Points, in no order, along strands that fork, close into loops and pass close to each other.
(in the rows, 128 means zero)
Points whose rows are less than 122 apart are linked; no others are. Some points are linked to none.
tise: [177 147 154  98 107 166 158  91 125 134 144 139 142 124 151  97 152 177
 112 129 133 132 158 101 100 158]
vofa: [136  82  84 118 121 162 100 158 145  99 132  79 126 119 124 178 144 115
 100 160 111  86 137 150 152 127]
liviv: [110 143 145 166 113 143 130 119 162 142  92 132 129 131 135 125  93 110
  89 141 127  88  80 116 158  93]
nolu: [120 143 167 152 107 126 163 108 135 159 125 145  99 103 139  98 111 133
  97 134 132 107  76  97 130 114]
Mos: [170  99 156  95 131 135 122 145 125 100 115 153 134 132 104 116 118 136
 187 143 136 108 132 111 207 116]
vusa: [137 145 133 121 129  90 144 139 142 172 100 101 165  77 114 160 167  69
 125 107 198 165 192 164  74 105]
gozab: [181 170 180  87 115 110 114 111 120 129 104 176 103 122 136 126 120 166
 179 125 122 149 100  79 178 151]
kofid: [173  62 131 141 151 137  68 181 160 149 129  75 148  88 100 173 121 138
 143 133 179 136 149 155 152 138]
Zuza: [154 138 135 121 126 149 105 133 182 145 119 132 147 131 105 129 127  75
  86 147 200 133 126 163  96 161]
det: [167 186 130  61 168 132 182 114 122 121 110 142 103 133  64 180 107 106
 104 183 135 137 194  86  48  89]
vaza: [181 147 109  96 133 170 106 122 181  99 113 142 136 151 114 146 108 109
 128 145 101  83 113 116 176 116]
bup: [180 104 164 118  89 144 139 114 137 110 142 120 163 117 166 101 155 177
 123 125 132 119 132 130 121 150]
Roson: [100 199 136  58 142 108 158 108  90 152 126 148  64 151 136 130 126  80
 126 110 106 155 130 100 111 118]
meral: [152 109 137 133 129 113 119 118 112  91 135 104 152 137 151 142 140 136
 125 155  97  67  87 129 138 104]
nek: [129 173 112 124 132 182 133  82 174 163  90 117 134 119 106 100 107  85
  83 194 129 107 133 129 114 136]
Tafup: [103 135  93 137  97 128 148 101 143 151 158 143 136 110 145  60 129 139
 109 129  90 133  68 118 100 177]
basus: [117 126 164 115 143 137 155 138  82 172 138 129 100 134  99 133 138 102
 101 119 190 156 197 121  59 117]
vevob: [150  61 131  89 127 139 103 176 111  92 120 137 111 134 112 127 130 136
 165 129 128 119 155 110 205 134]
gozuk: [ 88 127  60 148 125 179 112 130 123  62  90 103 157 175 135 123 100 145
 126 134  56 105 142 123 169 116]
ravit: [ 94 160 119 121  76 158 148  85 128 137 136 121  94 157 166 109 170 123
 102 130 114 157 146 142 130 172]
Reri: [ 56 110  62 183 135 147 102 148 103  91  96  67 162 150 154 139 101 152
 118 134  69 119 128 151 149 106]
Kuvil: [125 121 110 156  90 106 137 113 155 114 133 138 156 120 142  62 106 153
 111 116  79 109  56 107 131 148]
zaki: [131 167 136  81 126 160 157  87  85 133 162  83  88 166 101 116 108 150
  99 151  96 146 175  89  82 158]
gato: [193 163 169 118 112 115 147  60 143 105 111 168 110 136 145 100 124 161
 118 172  78 109 107  73 127 147]
Luden: [116  69 135 179 169  83  88 170 108 145 150 119 131 110 138 130  99 171
 184  72 127 144  90 139 168 105]
loga: [104  91 143 160 101  76 123 145 109 121 157 111 124 118 149 150 181 128
 170 123 160 161 115 203 136 143]
Pof: [121 155 115 133 130 107 110 121 164 168 117  56 159 108 157 177 149  83
 118 124 135 127 129 179 121  93]
Rorab: [ 92  68 113 177 110 101 116 169 113  99 166 129  99 129 145 154 161 139
 158  93 124 142 109 187 157 126]
Babo: [159 124 139 160 140 107 130  93 127  87 123 133 142 145 153 122 116 140
 120 176  68  59  79 114 137  99]
pabe: [127 104 152 139 105  91 126 135 102 122 153 120 152 111 140 120 175 139
 173 133 168 141  98 164 128 150]
Soz: [ 89 110  64 141 158 171 115 164 125  68  94 119 146 144 104 136  75 139
  77 116  77  89 154  76 149 114]
tefur: [ 67 151  87 161 111 149 108 118 163 151  80 108 139 160 146 121 121  51
  96 126 119 133 134 177 136 115]
surug: [142  81 111 148 107  77 120 154 139  84 135 106 150 107 128  95  98 172
 113 111  60  87  64  96 137 121]
raf: [162 169 167 149 134  88 119  80 129 156 118  66 165 105 146 169 151 149
 117 156 141 112 101 121  95  98]
kopog: [125  76  98  86 141 140 112 185  87  69 133 152 103 144 134 134 128 159
 146 101  90 117 135  96 182 129]
sised: [140 154 125  89 146 112 166 143 128 155  94 131 168  90  92 143 151  67
 122 126 195 162 204 141  61 100]
Fana: [102 138 155 127 141 123 145 123  99 169 149 176 100 140 158  97 149 101
 149  99 154 138 116 150 120 118]
Fave: [116  75  50 138 174 140  66 202 153 148 130  94 100  76 107 175 116 124
  89 117 119 118 124 129 147 137]
Nug: [136 115 174 134 113  90 137 118  98 132 139 142 160  98 114  92 151 147
 175 154 180 134  90 132 132 152]
riz: [170  96 158 130 132 163 109 146 181 151 120 149 140 111 108 120 116  97
 124 130 184 121 130 148 150 134]
Forek: [173 103 183 127 150 119 117 131 109 117 116 118 168 117 140 156 126 146
 144 171 153  90 112 138 132  94]
nenak: [152 143 109 139 123 132  98 134 188 139 120  87 178 120 115 146 133  96
  76 149 189 146 135 187  71 162]
nanom: [112  50 104 177 173 107  95 195 109 133 139 124 115  93 107 133 106 153
 172  66 121 124 141 126 179  95]
detu: [113  55 106 160 161  98 122 212 120 102 139 137 117  93 103 110  97 160
 138  42 101 120 161  97 150  94]
rin: [170 168 162  85 132 153 119 124 132 132  90 169 154 152  96 151 140 118
 156 155 202 151 175 118 131 143]
Gomam: [150 162  93 113 125 183 104 100 200 119  95 134 145 152 118 111 101  93
 107 165 104 103 113 133 159 142]
Suzo: [126 130 139 160  97 143 143 122 146 160 148 102 129 106 151 158 181 124
 114 117 174 153 174 181  97 132]
sego: [115 144 129 161 146 114 127 129 131 158 153 109 154 115 172 126 115 146
 136  94 117 106  66 146 139  92]
buf: [105  78  74 168 107 102 123 173 181  76 173 159 170 123 117 101  98 154
 134  64  88 145  84 135 112 173]
Miva: [117 123 143 152 167 111 110 157 117 156 138 119 148 120 158 151 107 131
 162 102 143 113  81 158 155  75]
zovi: [113 165 144 133 135 100 154  95  87 178 134  50 135 100 121 134 130 146
  76 146 132 143 145 105  37 121]
muno: [ 97  64 100 181 112 121 119 172 126  77 165 153 102 147 141 136 137 149
 140  59 104 137 125 153 159 129]
geve: [112 139 150 130 123 122 160 133  81 169 145  84 117 119 112 133 141 133
  77 120 169 149 173 111  40 124]
fazuk: [102 103  88 128  96 110 124 145 154 132 172 194 134 127 140 114 163 109
 169 126 131 170  76 173 109 192]
Gupi: [135 169 161  94 139 137 150 113 100 145  99 167 154 136  92 123 146 125
 171 162 206 154 194 121 125 128]
mol: [115 143 125 134 106 138 115 140 135  98 128 166 110 176 130 131 128 115
 139  77 125 118  99 108 181 123]
vimob: [153 169 160 153 137  86 141  68 114 165 128  86 155  93 147 132 141 165
 101 171 124 115 100 112  59 124]
mosa: [138  61  92 133 136 151  86 185 144 130 136  70 110  85 123 190 140 134
 103 138 127 114 142 148 157 132]
leti: [112 108 126 174 141 139 115 157 160 113  90 119 145 136 128 142  51 131
  85 126 101  88  87 107 164  78]
veve: [143 153 164  83 155 165 187 114 124 157 138 169  64 100 108 136 101 131
 136 169 154 130 141  98 116 103]
resu: [134 148 145 147 126 112 125 125 145 185 135  83 152  93 141 171 173 120
 140 111 188 156 166 172  94 110]
dop: [116 124 127 143  74 143 148 103 145 129 169 148  91 140 170 110 177 142
 120 108 118 165 127 163 134 179]
bep: [104  64  98 172 126 131 117 187 148  83 139 133 117 140 126 119  96 149
 105  39  85 116 159 114 156 113]
Bag: [130  72 121 149 127 142 108 187 157 113 114 123 126 131 127 122  81 125
  95  86 102  93 119 109 176  97]
dadem: [140 149 128  91 119 152 161  78  99 141 163 118 109 134 125  82 126 161
  99 159  96 136 134  91  71 177]
vil: [ 97 106 134 168 149 113 108 106 119 156 118 178 120 146 111 108 142  78
 201 126 163 133 164 183 181 109]
lov: [177  85 162  90 102 119 127 134 126  95 143 146 155 134 170  88 134 170
 147 128 114 123 103 124 140 156]
bobik: [135 195 169  48 152 102 152 110  68 153 121 152  74 135 106 147 126 117
 163 145 145 170 158  92 108 134]
dede: [130 172 165  61 155 104 186 113  65 139 118 150 122 120  91 122 144 115
 164 158 172 163 185 107  83 112]
vum: [136  91 114 110 116 138 124 146 107  84 151  99 140 138 160 161 163 140
 137 142 111  97 123 163 148 121]
Sebe: [ 98  81 119 190 153 117  95 144 119 132 122 169 119 143  97 120 124  93
 195 100 156 120 145 167 193  95]
vefa: [ 93 191 131  83 136 121 153  99  94 147 140 161  73 162 145 103 113 120
 109 124  97 148  93  91 109 143]
sumig: [146 176 148  91 110 114  94 119 101 131 120 167 105 148 149 137 142 146
 195  99 135 166 112 120 181 168]
nofi: [125 131 122 105 122 149  99 148 149 115 120 149 119 175 130 155 146  69
 145 112 150 125 130 157 169 120]
Vip: [167  61 156 150 127 152  96 158 156 148 131 109 157 104 128 144 135 136
 146 120 182 133 168 167 155 133]
zud: [156 183 125  70 160 142 163 129 143 144 108 153 136 114  67 148 128  82
 105 164 186 144 178 119  55 113]
Vofeg: [123 157 133  88 124 125 138 103  86 154 169 158  62 135 128 121 176 132
 174 106 140 200 176 141 110 184]
vofod: [ 58 116  80 200 154 123  96 149 112 104 119  56 166 142 142 143  74 184
 113  87  79 140 118 122 140 113]
Seba: [178 150 136 131 148 139 127  90 163  87  97 159 125 163 136 156 104 120
 124 182  79  70 106 100 161  91]
laz: [132 164 138 101 134 187 162  96 119 148 128  98  95 144  76 126  96 124
  73 173 127 125 186  83  84 133]
Pufu: [110  77  76 150 113  84 125 178 150  63 154 119 171 115 109  93  82 172
 112  79  63 116  84  97 111 149]
rasef: [ 64 174  94 142 106 150 126 109 140 118  85 121 140 184 148 119 128  75
 108 122 104 122 128 143 149 109]
vit: [152 171 139  73 114 145 111 121 142 121 107 143 123 161 129 166 162  84
 154 129 162 139 150 141 151 135]
rika: [130 100 151 159  94 152 132 114 143 140 153 163  87 131 151 133 190 120
 148 103 160 160 172 184 135 145]
Muvov: [128  72 111 172 140 117  54 157 175 153 130 102 106 129 126 189 138  83
 120 112 155 148 134 206 134 133]
loba: [104 148 159  95 143  80 180 117  76 162 132 133 128  93 111 102 161  84
 169 133 176 155 161 144  97 108]
donog: [ 65 195  95 124 126 130 144  99 112 132 136 169 108 179 153  81 110 126
 116  94  86 160  99 105 111 158]
Ruzu: [ 98  53  95 185 173 123  80 187 118 123 127 151 111 122  83 145 110 106
 170  89 142 118 150 149 181 101]
kisug: [149 135 186 139 104 104 158 106 121 136 131 148 123  94 125 108 141 146
 121 155 155 105  70 100 116 121]
Feto: [172 208 151  82 165 123 172  69 113 121 116 148  71 135 104 179 118 128
 115 195 101 127 172  76  73 107]
fafil: [110 167 113 119 130 189 145  80 136 171 102  89 117 121  94 101 118  95
  83 188 126 118 175 114  94 136]
sozal: [115  87  87 133 114 110 117 163 150 109 172 179 160 127 143 101 130 133
 170 104 117 148  62 155 123 170]
dotab: [127 171 158 100 130 125 158  99 115 157 111 121 135 126 148 134 145  87
  97 151 145 110 135 132  90 101]
munem: [150 154 126 145 131 117 101 101 159 150 117  50 169 109 138 180 144 121
 117 156 132  95 115 147 122  96]
pok: [155 149 180 103 127 102 178  93  96 124 135 180 106 101  99 105 138 159
 143 186 159 135  99  80  84 146]
sepot: [175 155 186  91 125 113 164  93 110 123 115 192 114 105 106  98 124 175
 180 173 152 149 120  80 141 146]
Sobu: [ 72 156 122 103  93 129 160  90  96 145 147 103  85 152 150 102 162 103
  89 133 106 165 163 141  85 165]
rek: [168  91 124  84 113 122 113 146 126  71 139 144 134 156 164 106 118 170
 144 107  66 115 103 109 163 142]
gile: [ 84  99  76 152 154 137 126 157  92  67 106 111 142 123 125 124  93 172
  78 107  62  88 143  66 128 123]
vof: [ 89 140 102 194 149 108 109 134 137 128 139  83 168 136 158 130  78 173
 124  82  89 122  73 128 142  99]
vufa: [122 136  99 112 101 141 146  74 127 147 147 132 131 112 137  56 132 146
 104 169  78 135  93 106  80 195]
godom: [ 98 179 116 137 102 147 129 101 135 106 110 151 128 183 149 101 114 133
 121  98  92 124  96 100 164 131]

A piece is two or more points that can be reached from each other along the links. Count, over all rows, the pieces, the separate loops (a circle has one, a figure eight two, a Y none), the forks (points with three links) and the tips (points with one).
pieces => 4
loops => 2
forks => 9
tips => 13

A tip is a point with one link. Name the tips that can be reached along the links from each point below, in the order of the rows.
vufa => Mos, Fave, Forek, nenak, fazuk
rin => tefur, loba
pok => vil, sumig, gile
zovi => basus, Feto, Sobu

How many points has the smallest loop of links through each point below? Write none if it is on no loop.
bep => 11
donog => 11
vofod => none

Name the points in between on the shortest way along the links from the first point to the second, in order.
bobik / vit => dede Gupi rin
Ruzu / loga => nanom detu bep muno Rorab
dadem / vofa => zaki laz fafil nek Gomam vaza Seba Babo meral vum
vusa / Feto => sised zud det
buf / bup => Pufu surug Kuvil Tafup vufa dadem tise
Suzo / basus => resu Pof munem raf vimob zovi geve
